Points, in no order, along strands that fork, close into loops and pass close to each other.
Two points are linked if the straight distance between their rows is under 43.
mur: [ 14  40  13   7 -23  27  20   2  12   1  19  -1]
gez: [ -1   3  -6  15  -4  17  21  40  20 -12   9 -33]
pav: [ 39  10  -8  -7  31 -28  24 -14   9 -19   5   4]
dif: [  7 -30 -19   7  -8  17  -9   4  -8  -1 -33   4]
bogum: [ 21  23  -4   3  29 -24  34 -12  13 -20   6   8]
Mevat: [ -3   1  18 -23   2 -14 -23 -11 -30  18  18  16]
lof: [-25 -12   7   6  -3  15  32 -15   7   5  40 -16]
sir: [-37 -12   2  14   0   7  21   9  15   4  48 -17]
gufar: [-24   4   1   3  -3  22  -9 -13   3  17 -12  37]
Nidi: [ 17  -3   3  14   2 -14  58  -9   4  -6   4  -3]
kupov: [-26  24  20   2   3  17  15  -3  23   4  14 -15]
Korus: [ 16 -29  -2   8  -2  10 -24   2 -15   3 -29  -6]
div: [-20   4 -15  14  -2   9 -27 -24 -11 -28 -15 -30]
Tak: [ -9  18  26 -23  17 -31 -21  10 -10   6  15  -9]
Sated: [ 16 -20  13 -20   3 -29 -33  31 -19  -6   1  -8]
rubi: [  7  15   6  17   5  -6  -6  28  14 -20 -23 -16]
vafed: [ 15   8  -8  11   8 -17  55  -4  15 -18   9   4]
nenop: [ -2  12  -2  10  -1  22 -14 -13 -10 -15 -25 -39]
kabif: [  7  -2  21 -19  12 -33 -29  27  -6  -6   9  -8]
zoto: [ 18   5  11  -5   2  -6  46 -27   3   8   0 -15]
zep: [-26   0 -29  13  -9   1 -31 -18  -3 -39   3 -26]
Nopag: [-28  -1 -27  -8  11  12  -6  12  23   5 -22  30]
mumi: [ 20  16  14  12 -25  17  -2 -13   6   2   0  35]
kasam: [ 24 -10  -6 -14 -15 -17   2  -6 -21  21   6  39]
vam: [-24  32  13   7   9  10   0   6  25 -14   9  -8]
Zisa: [-16  26   9  11   5   4  -5  22  26 -25  -3 -10]
zogez: [ 13   3   1  22  -2  -5 -23  21  -4 -19 -27   0]
Sefav: [-22 -12  -6 -44   7  -5  -7  -5 -16  33  10  22]
bapel: [ 15  -7   1  -9 -14   1   6  -6  -8  34  -7  43]
Dofot: [-16 -18 -31   8 -11  21  -8 -15 -17  -1 -32  -3]
Nal: [-39 -21 -37   7  -3 -14 -23 -21 -10 -11 -23 -10]
Simo: [ 22 -36   5  -5   1  -1 -28   9 -22  10 -18 -10]
Bip: [ 44   5   7 -14   2 -26   4 -12 -21   1  10   6]
Nere: [  2  10  -3  12  -8  27   3   6  -2 -14 -16 -46]
redu: [-13  -9   4   5  -8  17  44 -25   4   7  32 -19]
Mizu: [ -7 -16 -42  -6   9  14   0  22  24  -3 -29  19]
nul: [  2  25   8   9 -24  16  42   2   8  10  25  -8]
nuko: [ -5 -10 -11  21  -5  15  22  39  17   1  28 -31]
pibu: [ -3  14  26 -27   9 -25 -22  -9 -20  10  21  -6]
vebon: [ 34  -6   3 -16 -12 -23  -3  -8 -30  12  14  30]
Segi: [ 20  10  17  -9   0  -1  26 -28   6   8   0 -11]
retum: [  5   9  24  -9   4   0  -3 -37  10   6   5  -6]
vip: [ 43  10   5 -20  10 -32  18 -11 -22   3  11 -10]
gaz: [-11  -8   5   2  17 -18 -33  14  -4  -1  -5  23]
ruve: [ 23 -32   7 -15   0 -12 -30  27 -24   3  -6  -7]
zineg: [-31   1 -13  -7  14   4 -13   7   5  21 -16  34]
bif: [  6   4  -3  13 -10  26  12  22   6 -11  -7 -45]
pivel: [-13   6  12   3  15  -5 -26  -2  13  -5  -4  20]
nef: [-17 -15   7 -29   4  -8 -17  -9 -19  27  15  25]
las: [  3 -12  -8  12   6 -14 -31  24  -4 -10 -21  18]
zuku: [-23 -18  -2  25   0   1  20  36  20   4  43 -19]
gibab: [  0   1   5   4 -18  21   2 -15   1  20  -7  37]
dasiz: [ 21  32  16  12 -26  22   6  -5  12  -5   9  22]
vikud: [  3 -30 -30   4  -3  11  -3  18  10   0 -29  12]
gubo: [ -5   7  25  -6   8   3 -16 -25  10   0   6   4]
devev: [-33 -10 -45   2  -5  -1  -5 -25 -10   5 -35  -4]

A fork is a point with three links, a tip a point with one. Leave the first point through the second and follow the links. Name the first fork or tip that comes.
gibab / gufar -> dif
pivel / gaz -> kupov
gez / bif -> zep
Tak / pibu -> Sefav
gubo / retum -> pav
Mizu / Nopag -> gibab
bapel / kasam -> vip

A tip is a point with one link. Name the tips that can be reached along the links from each point below, in the order of the rows.
nenop -> zep, redu
vikud -> Sefav, Nal, nul, vip
las -> pav, kupov

Name the points in between on the shortest way along the links from the first point to the second, in order.
devev / gufar -> Dofot dif vikud Mizu Nopag zineg
vebon / gufar -> kasam bapel gibab
zoto / las -> Segi retum gubo pivel gaz
dasiz / gufar -> mumi gibab
Mevat / ruve -> pibu Tak kabif Sated
